Each scene shows the same named points in several views. A view is turned or mirrored, shifted and resized as a whole, has a little noise and may leave points out.
In the rows, 128 means zero.

Scene 1
View 1
Q504: [170 167 119  62 111 137 111 166 137 126 105 110 158 101 184 147 116 104
 102 171 137 127 140 125 100 103 113 112 108 137 169]
Q894: [190 149 119 107 107 154 121 171 139 144  91 135 139  88 177 115 150 104
  70 111 114 122 158 142  92 113  90  99 111  82 121]
Q739: [156 122 122 141 108 152 154 169 166 136 116 145 149 110 167 118 195 101
  58  62 134 145 170 128 101 144 127 113 107  82  93]
Q964: [143 133  75 136 123 138 136 108 187 136 119 167 129  91 143  92  98 115
  95  83 130 103 154 110  97 163  96 143  75  98 119]
Q74: [164 180  67  69 129 128  99 140 121 130  96 104 134  70 170 106  33 116
 140 182 117  76 136 120  89 111  76 121 102 126 184]
Q453: [128 152  61 108 133 126 133 139 162 125 112 114 152  90 168 111  79 104
 117 116 135 100 146 110  98 146 103 139  83 135 147]
Q816: [158 149 111  89 115 137 124 140 152 127 121 133 146 111 160 127 113 112
 102 142 142 123 148 114 103 123 123 125 101 123 154]
Q419: [173 161 111  86 118 144 114 151 107 133 117 117 126  99 154 108  82 123
 127 178 129  91 151 121  93 100 108 112 126  92 172]
Q159: [158 177 115  44 123 128 108 171 102 116 116  81 154 107 174 144  75 111
 141 220 141 109 136 115 100  83 125 114 127 149 204]
Q222: [142 150  82  87 119 127 121 117 208 123 109 148 165  99 173 143 100  95
  90 122 142 133 134 109 104 147 103 147  61 164 148]
Q277: [164 180  92  44 117 127 103 166 150 123  85  92 176  83 203 159  86  90
 106 179 132 124 125 127  99 104  91 114  89 176 180]
Q743: [135 144  61 124 130 132 135 134 174 132 102 131 146  80 167 103  96 104
 100  89 124 101 151 117  95 155  90 137  79 118 126]
Q297: [133 142  68 127 132 131 138 137 152 130 115 127 136  86 153  92  84 113
 114 104 128  92 156 113  97 149 102 137  93 102 136]
Q137: [146 149  78 113 126 134 122 115 157 132 120 147 128  92 144  97  71 122
 118 126 132  92 148 110  95 139  97 139  90 105 147]
View 2
Q137: [106 170  80 202 129 165 157  80 112  98  68 101 150  89 130 139 109 126
 113 133 140 113 157 150 134 129 124 132 171 132 174]
Q297: [122 176  78 198 147 180 144  66 109 108  92 119 160  88 129 134 123 138
  99 115 130 112 167 149 143 118 133 139 171 159 159]
Q74: [156 189  90 174 139 104 132 122 127  93  19  47 131 136 146 145 129 119
  73 107 148 146 114 123 154 150  90 111 192 101 179]
Q159: [127 154 106 168 115  74 134 193 143  95  36  69 115 198 168 199 101 172
  63 122 107 190  94 114 121 152 119 131 190 124 158]
Q504: [118 129 112 125 128 119 164 175 124  82  83 104 137 158 151 204 120 156
  85 131  95 148 118 125 128 130 109 150 185 155 153]
Q964: [ 93 156  74 191 140 205 173  45  99  95 105 132 168  51 114 133 116 116
 127 142 138  77 184 164 137 110 130 143 157 160 170]
Q419: [111 173  95 173 118 139 119 156 122 100  67  97 153 143 135 165 100 148
 109 112 123 182 115 144 129 148 110 125 211 112 191]
Q816: [ 95 137  98 167 123 149 167 132 121  90  93 119 143 124 142 184 106 151
 106 142 106 130 141 144 122 127 128 149 170 158 157]
Q277: [158 131 116 112 144  87 185 162 133  73  43  71 114 163 166 200 147 139
  50 133 106 123 114 108 149 131  96 142 171 157 136]
Q453: [136 163  83 189 152 147 163  72 120 101  72 105 139 104 143 147 131 139
  75 124 126 105 161 134 142 117 134 141 154 168 139]
Q739: [ 90 124  99 122 152 234 164 114  99  95 194 200 196  81 117 185 126 166
 130 123  69 116 178 165 125  94 140 179 184 217 152]
Q222: [108 114  97 159 138 138 220  92 120  73  69 103 123  98 145 179 128 121
  92 175 121  62 163 133 135 106 124 158 128 176 129]
Q743: [134 164  82 172 161 178 169  57 107  96  93 117 157  76 128 139 141 125
  95 122 126  85 173 144 150 112 126 147 163 172 151]
View 3
Q222: [143 124 130 138 182 113 140  97 116  97 157 117 143 155  73 108  78  98
 128 153 154 119 126 113 145 133 111 114 136 151 129]
Q739: [113 115 123  40 194 134 124 105  93  93 153 118 135 112 116 133  65 118
 120 167 111 152 136  85 125  85 116  94 109 221 138]
Q894: [120 131 128  58 166 125 130 103 137  77 168 110 113 116 134 114  84 115
 141 136 124 143 117 110 118 100 142  87 136 207 109]
Q504: [142 130 124  94 165 111 147  86 139 106 151  93  93 126 126 110 109 123
 135 127 147 129 119 118 156 118 131  91 169 145 105]
Q297: [124 132 124  97 133 108 130 117 111  93 138 127 121 129  84 111  91 112
 108 151 140 111 141 126  88 121 145 117 130 173 139]
Q74: [143 144 126 124 105  93 144 106 158  91 148 108  86 138 104  93 124 114
 130 115 160  97 117 152 102 146 165 109 174 135 106]
Q277: [156 125 117 132 159  92 158  73 136 101 171  87  88 154 121 101 127 115
 143 123 157 120 111 137 162 135 123  97 175 138  96]
Q453: [136 125 119 118 139 101 138 104 105  98 147 118 118 144  83 112 101 111
 113 148 149 109 135 131 107 131 133 119 137 163 135]
Q137: [127 141 135 107 133 115 128 122 136  93 133 130 125 127  80 105  85 109
 115 142 149 105 134 123  95 128 149 114 142 152 134]
Q419: [127 146 131  78 128 116 136 110 158 104 128 106  85 105 121 103 108 128
 126 121 145 114 128 126 113 119 163  94 173 137 111]
View 4
Q159: [101 113 126 175 203 106 167 156 162  96 146  88 123 112 155  71 117 120
 129 125  78 120 181 136 106  63  94 136 118  84  88]
Q816: [102 123  94 124 125 153 149  97  97 144 125 135 111 137 124 129 139 113
 139  81 136 122 156 142 125 122  85 151 149  80 123]
Q453: [141 156  61 141 101 114 120  90  82 137 139 135  91 113 123 132 162 140
 127  75 131 122 124 182 113 165  69 112 117  95 121]
Q739: [ 79 122  97  77  92 186 145  13  30 188 110 184  64 126  64 186 123 107
  96  57 211 132 137 123  94 150  54 190 230 101 122]
Q137: [130 128  81 128 107 125 138  91  97 148 128 117  95 163 129 146 182 113
 155  63 123 128 143 185 109 180  77  97 131  72 153]
Q743: [143 152  65 113  84 121 115  60  70 157 136 137  78 130 118 157 161 137
 121  55 157 120 109 182 110 192  61 111 130  93 134]
Q894: [101 106 138  70 138 144 142  38 100 177 123 115  67 152 117 162  89 116
  95  55 182 111 140 119  77 145  56 158 192  93 120]
Q297: [132 140  75 135 102 115 130  69  75 149 131 129  73 134 105 153 180 121
 131  64 139 135 132 189  91 181  65  98 143  88 139]
Q74: [150 129 116 146 165  70 135 127 165 117 151  58  94 143 172 105 137 134
 134  84  91 114 147 181  89 148  76  74  89  85 122]
Q419: [ 98  94 136 140 180 113 163 111 144 134 132  79  86 158 132 120 144  98
 137  87 106 133 177 154  77 122  77 109 158  75 130]
Q964: [136 137  64 102  65 146 122  55  58 178 117 146  84 166 112 176 182 114
 151  40 165 129 123 185 120 209  67 109 149  76 165]
Q222: [141 160  50 104  71 153 114  99  80 151 133 159 135 122 156 129 131 142
 144  62 154  99 114 152 176 147  90 155  97  76 125]
Q504: [103 123 116 120 159 135 151 108 127 133 133 118 117 118 144 108  94 125
 115  92 133 106 157 119 120  90  85 163 137  86  95]
View 5
Q419: [156 111 127 139 182 160 123 126 120 146 153 137 161 107 136 117 107 116
  55 145 124 119 128 123 115  83 101 123 104 113 123]
Q453: [110 162 139 154 150 154 152 120 155 139 162 144 149 128 103 168 105 117
  90 136 111 104 118 117 128 153 167 127 117 116 130]
Q739: [ 75 139 127  97 123  48 187 138  63 111 133 159 146 107 102 160  93  88
 135  86 106 108 161 143 110 133 180 124 114  57 134]
Q222: [108 159 176 141 154 139 176  76 138 121 177 144 130 139  96 168 103 151
 118 114 105 127 105 140 128 164 151  99 128 122 128]
Q159: [167 119 147 175 204 194 125  95 133 151 151 160 128  95 139 124 116 117
  59 133 158 115 107 130 115  54  78 138 123 120  92]
Q964: [ 97 161 133 108 132 113 162 134 129 128 170 118 171 145 104 157  92 120
  98 133  72 110 138 129 122 184 189 106 100 109 168]
Q816: [130 136 147 131 165 135 155 107 110 128 159 142 140 117 120 139 102 118
  93 117 117 114 125 143 112 115 131 119 116 105 134]
Q743: [ 92 156 133 135 138 129 157 132 147 134 160 140 161 136  94 166 102 124
  98 137  99 113 131 114 134 172 179 119 113 108 136]
Q277: [130 117 169 175 185 171 149  82 146 144 155 179 127 112  98 150 116 154
  91 127 154 146  98 111 146 100 100 120 141 119  73]
Q504: [133 116 151 150 177 142 153  95 109 136 150 164 134 104 117 137 109 128
  92 115 143 132 118 132 124  87 104 125 129 103  98]
Q894: [101 101 127 104 143  79 157 146  84 130 134 160 167 107 101 136 101 120
 102 115 117 143 152 112 136 113 141 117 111  77 110]
Q297: [106 158 123 133 143 138 145 143 143 141 158 130 166 130 111 157 101 105
  82 141  97  96 135 119 124 154 173 128 103 107 148]
View 6
Q277: [116 145 111 137 110 141 168  81 148 147 142 101 136  83  68 115 153  48
 152 128 108 153 125  86  99 181 127 115 136 151  83]
Q453: [114 177 122 100 166 156 161 101 133 107 156 135 142 116  81 107 121 106
 151 110 160 155 152 113 132 144 164 147 125 136 118]
Q74: [104 168 114 128 149 144 161 133 155 135 150 133 123  46  81 100 142 112
 163 104 119 162 112 138 112 188 145 122  92 120  77]
Q137: [109 176 126 104 169 144 148 141 147 104 166 142 137 107  74 106 113 137
 127 101 149 158 137 144 125 141 168 145 130 129 124]
Q816: [125 158 126 116 128 134 147 128 143 108 151 124 131 129  70 114 117 110
 106 123 143 151 129 104 111 149 149 123 156 130 124]
Q159: [131 151 103 135  88 134 163 137 153 140 116 108  87  77  67 110 148  91
 146 127 128 149  91  81 110 207 129  73 126 113  75]
Q297: [115 177 132  93 177 150 147 118 135  89 165 146 144 119  93 103 112 138
 131 115 167 161 153 124 127 139 165 151 119 121 122]
Q739: [143 144 155  96 145 126 119  94 110  56 180 138 178 186 106 112  95 124
  45 157 169 161 172  67  95 109 139 153 168 123 150]
Q964: [108 178 138  91 187 148 140 124 135  84 184 147 164 137  79 111  98 139
 104 107 156 158 161 145 124 110 176 175 145 140 151]
Q894: [129 135 145 123 141 118 123 107 132  83 180 133 178 126 106 106 117 119
  66 153 124 170 144  90  71 142 124 147 136 118 111]
Q504: [131 143 121 132 104 130 152 112 143 123 147 108 131 109  76 115 135  82
 112 137 122 151 119  81  95 171 129 107 148 131 100]
Q743: [110 174 134  97 180 151 152  96 130  96 173 142 164 123  90 110 113 114
 132 113 155 162 165 123 122 126 166 166 126 137 127]

Which points are out of place in each view (at most two, in the order of its rows)? Write none if all are in place.
view 1 => none
view 2 => none
view 3 => none
view 4 => none
view 5 => Q419
view 6 => none

Scene 2
View 1
Q280: [134  80 185  69  72 105 150 164 138 164 135 194 142  64  63 137  96 154
 177 129 130 131  95 145  83 115 134  51 124 145 127]
Q319: [ 92  78 189 115 127  88  81 131  81  98 111 130 175  80  76 147 152 204
 120  89 100 109 145 120 114 101  86 113  77 175 143]
Q916: [131  61 202  40  93  88 159 131 127 112 181 152 185 105 118 100  84 166
 125  92 131 135  77 161  60  99  98  90 141 150 109]
Q985: [154  61 174 128 128 135  62  74  29 122 190 111 172 106 143  75  91 162
  57 110 126 107 162 179  99 108 108 119  53 146 103]
Q597: [181   3  92 131 100 120 184 170  92 105 182 187 147 120 200 173  48 106
  82 139 152 143 153 150  34 101 147  97 113  82  83]
Q989: [131  58 174  84 111  95 126 120 107 113 167 145 177 109 123 124 100 161
 118 101 128 128 122 144  71 105 107 102 118 147 119]
Q318: [167  33  86 185 108 139 114 169  54 128 133 185 122  86 149 191  86 122
  89 159 136 127 193 135  81 109 155  90  56  95 105]
Q92: [129  37 148 103 109  98 171 177 100  77 156 171 162 105 148 159  89 167
  84 110 129 139 120 140  67  90 104 102 114 122  96]
Q810: [138  62 137 108  84 101 123 148 137 174 120 187 147  80  81 186 110 121
 200 142 134 128 147 115  72 132 156  68 122 135 151]
Q930: [125  66 194  77 102  99 134 138 100 109 160 153 169  89 109 107  96 175
 108 100 121 126 101 157  84  97  99  92 114 149 106]
Q881: [140  22 151  94 112  98 194 178  97  56 179 167 164 117 182 147  71 159
  54 102 135 144 113 155  53  80  99 109 121 112  76]
Q394: [ 65  87 219  67 120  64 139 174 117  60 112 145 186  79  71 150 151 238
 115  71  95 125  88 120 102  82  57 107 112 181 129]
Q790: [162  78 212  54  97 125  84  50  92 182 215 125 184 104 108  37  70 137
 133 109 143 111 112 192  73 123 124  89 115 156 116]
Q77: [123  73 201  60  95  94 141 138 117 125 160 155 171  86  91 110  98 172
 130 103 125 127  88 153  79 101 103  80 125 151 113]
View 2
Q597: [141  61 131  72 117 132 105 144 144 110 141 169 111 107 176 122 148 117
 146 155 188  99 169 170  58 127 165 159  82 163 122]
Q881: [112  64 106  91 120 141  96 140 115  96 151 150 101 112 183 131 176  59
 163 160 176 122 143 186  77 143 148 152  58 127 138]
Q930: [115  78 126 131 130 125 113 143 126 107 162 113 114 126 136 138 157  56
 171 157 128 132 108 157 113 144 109 150  65 125 144]
Q319: [125 100  99 121 146 107  87 131 128 105 190 101 136 111 132  99 133  39
 174 164  96 146  71 142 145 144 105 194  92 117 141]
Q318: [150  85 103  81 121 103  91 125 164 122 182 152 141  92 155  84 122 133
 139 155 165  89 143 127  67 122 145 184 115 161 128]
Q790: [118  87 207 139 131 118 126 146 135 127 143  69 126 157 106 169 150  83
 168 182 136 108 114 145 126 133  71 134  53 141 129]
Q985: [113 104 157 119 124 107  86 121 137 123 180  81 149 127 136 127 151  75
 152 200 165  93 106 142 111 130  86 163  72 124 138]
Q810: [165  66 130 110 150 112 144 166 161 126 144 141 106 121 106 119  99 122
 165 112  81 142 120 126 118 137 133 173 118 179 122]
Q92: [121  69  97  99 128 131 100 145 122  99 158 148 107 107 166 119 159  66
 168 149 149 131 128 170  89 143 144 161  76 133 139]
Q916: [115  67 144 127 134 135 124 157 113 105 136 116  94 139 137 158 163  46
 176 147 127 143 117 176 118 144 116 139  53 131 139]
Q77: [119  71 127 138 136 130 125 151 125 111 152 112 102 132 126 144 154  58
 178 141 113 141 105 155 119 148 110 143  65 130 142]
Q394: [110  83  69 141 139 128  96 141 105  93 180 114 103 116 144 119 162   4
 188 144  97 168  74 165 136 158 113 167  69  93 157]
Q989: [126  77 138 113 138 126 105 147 126 110 154 116 114 130 141 130 148  61
 169 163 130 132 110 162 118 140 118 165  74 137 136]
View 3
Q810: [127 111  99 146 203 107 106 167 140 168 121 136  91 115 112 128 119 130
 115  91 128 128 114 102 175  96  78 135 164 149 143]
Q92: [ 98 132  75 121 174 149  77 130 149 159  99 128  83 148 129  96 135 165
 137 122 151 128 122 119 161  93  86 117  98 117 155]
Q597: [105 139 104 105 156 136  49 114 156 154 119 167  70 132  94  82 138 154
 113 133 138 115 113 127 177  98  56  78 110 123 154]
Q989: [104  99  87 128 179 162 105 139 130 159 108 127 117 144 135 109 130 159
 142 111 149 126 129 103 162 108  85 123 117 111 135]
Q790: [113  62 103 115 142 198 136 151 124 158 128 153 171 129 121 134 119 163
 159 112 152 112 128  88 152 130  72 109 142 113 121]
Q985: [ 89 102  90 110 135 176 143 101 111 140 104 140 159 138 118 109 120 147
 137 107 161 124 133 117 156  90  79 112 112 114 114]
Q916: [112  90  79 126 178 181  95 161 146 166 112 128 113 149 147 118 130 179
 161 121 151 125 128  93 153 124  88 123 113 103 150]
Q280: [129 108  75 146 184 142 112 190 158 169 112 131 103 120 117 139 117 161
 149 104 144 124 114  95 158 101  88 145 151 143 159]
Q881: [ 94 132  77 109 164 164  59 121 154 155  99 134  81 156 129  84 141 176
 142 135 156 127 124 123 162 100  80 100  82 105 157]
Q318: [ 98 155  98 114 150 105  98  98 136 144 104 153  90 118  82  91 120 123
 100 105 144 121 111 140 176  61  68 103 128 148 141]
Q394: [ 95 107  45 151 207 155 122 150 130 162  76  74 106 166 174 119 128 166
 158  97 164 150 137 103 148  88 122 171  97 108 147]
View 4
Q989: [175 120 124 125 116 105 156 112 119 123 129 151 138  97 140 148 141 133
 103  79 129 116 125 114 140 130 125 158  97 109 133]
Q597: [182 136 130 132 128  84 164 122 153 156 115 143 147 101 127 149 121 117
  84 121 172  94 101 102 113 149 175 177 119  99 157]
Q881: [165 137 113 132 115  85 150 112 126 127 121 134 143  84 119 156 118 129
 113  97 166 118 124 114 117 141 153 185 110  98 169]
Q916: [174 117  99 124 106 108 154 106 121 112 135 149 132  95 121 148 142 123
  99  74 123 120 127 126 145 139 116 164  88 115 143]
Q92: [173 127 124 128 119  98 151 120 124 133 121 140 138  90 137 159 130 134
 117  93 157 126 118 105 127 136 148 176 109 101 160]
Q930: [173 117 114 122 112 108 155 113 108 121 133 150 131  95 138 152 144 129
 114  81 127 132 125 116 140 140 123 157  93 108 143]
Q280: [200  95 108 119 118 132 157 131 141 137 128 145 115 116 150 164 162 125
 111  89 122 140  93  90 151 139 134 162  88 113 153]
Q77: [180 109 106 120 108 120 155 116 118 118 133 148 125 100 136 155 149 127
 111  75 118 134 121 113 150 137 119 159  89 112 143]
Q319: [169 111 150 119 122 119 155 118  79 125 130 153 140  90 174 154 149 158
 134  71 118 143 132  99 141 113 111 143 100 101 121]
Q985: [162 125 133 115 125  92 175 107  79 137 140 166 146  96 142 132 136 132
 101  98 118 108 139 126 122 161 133 127 106  99 110]
Q810: [208 100 145 121 125 132 162 137 151 148 118 152 131 121 170 157 163 135
  96  90 125 120  88  77 151 117 136 158  95 114 127]
Q394: [163 112 128 122 108 123 136 116  89 104 130 135 130  78 156 169 148 157
 152  53 129 162 135 103 147 103 102 169  91 106 152]
View 5
Q790: [111 131 175 128 133 111 127 106  99 150  83 117 126 161  85 124 141  81
 100 111 108 119 158  75 158 115 106 135 122 156 173]
Q810: [125 138 155 139 164 161 138 163 120 132 123 135 141 112 103  82 150 113
  78  94 165 104 156 120 110 111 123 145 148 118 134]
Q597: [113 123 108 157 133 195 163 130 119 208 115 149 106 155  66 111 102 124
 108  94 175 105 129  89 129 136 122 148 147 110 117]
Q985: [113 131 148 113 166 141 131 114 104 158  97 134 109 165  81 144 138  72
 131 101 103 135 128  74 155 124 129 122 138 126 135]
Q916: [144 144 138 127 109 142 128 128 120 173  91 105 116 160  80 119 143 113
 104 110 127 117 157 104 130  74 112 138 130 124 166]
Q319: [148 147 149  92 178 152 114 155 120 128 116 115 119 151  95 127 169  81
 127  95 106 135 132 113 115  77 140 116 153  96 139]
Q930: [140 146 135 120 133 148 123 129 117 166 101 114 114 151  86 125 145  98
 115 103 122 127 150 102 131  81 123 130 132 121 146]
Q280: [136 154 141 137 136 143 122 148 123 151 108 117 136 106 105  93 154 107
  86 103 149 118 169 122 120  80 119 143 125 139 138]
Q77: [145 151 139 124 127 141 123 133 121 162  98 108 122 143  90 116 150 102
 105 108 125 123 158 108 127  76 120 134 128 127 150]
Q989: [134 139 145 121 138 152 133 134 117 163 103 119 117 159  81 120 143 103
 109 103 129 117 142 102 128  94 120 130 143 113 152]
Q318: [105 126 117 141 185 193 151 145 115 171 128 164 114 125  86 111 120  95
 117  84 163 122 119  95 127 147 141 137 155 107  89]
Q92: [145 143 103 130 124 187 139 141 129 196 114 124 106 151  76 120 129 119
 118  98 151 120 133 111 115  83 129 137 144  96 124]

Which points are out of place in each view (at most two, in the order of its rows)? Write none if all are in place.
view 1 => Q985
view 2 => Q810, Q394
view 3 => none
view 4 => Q916, Q280
view 5 => Q92
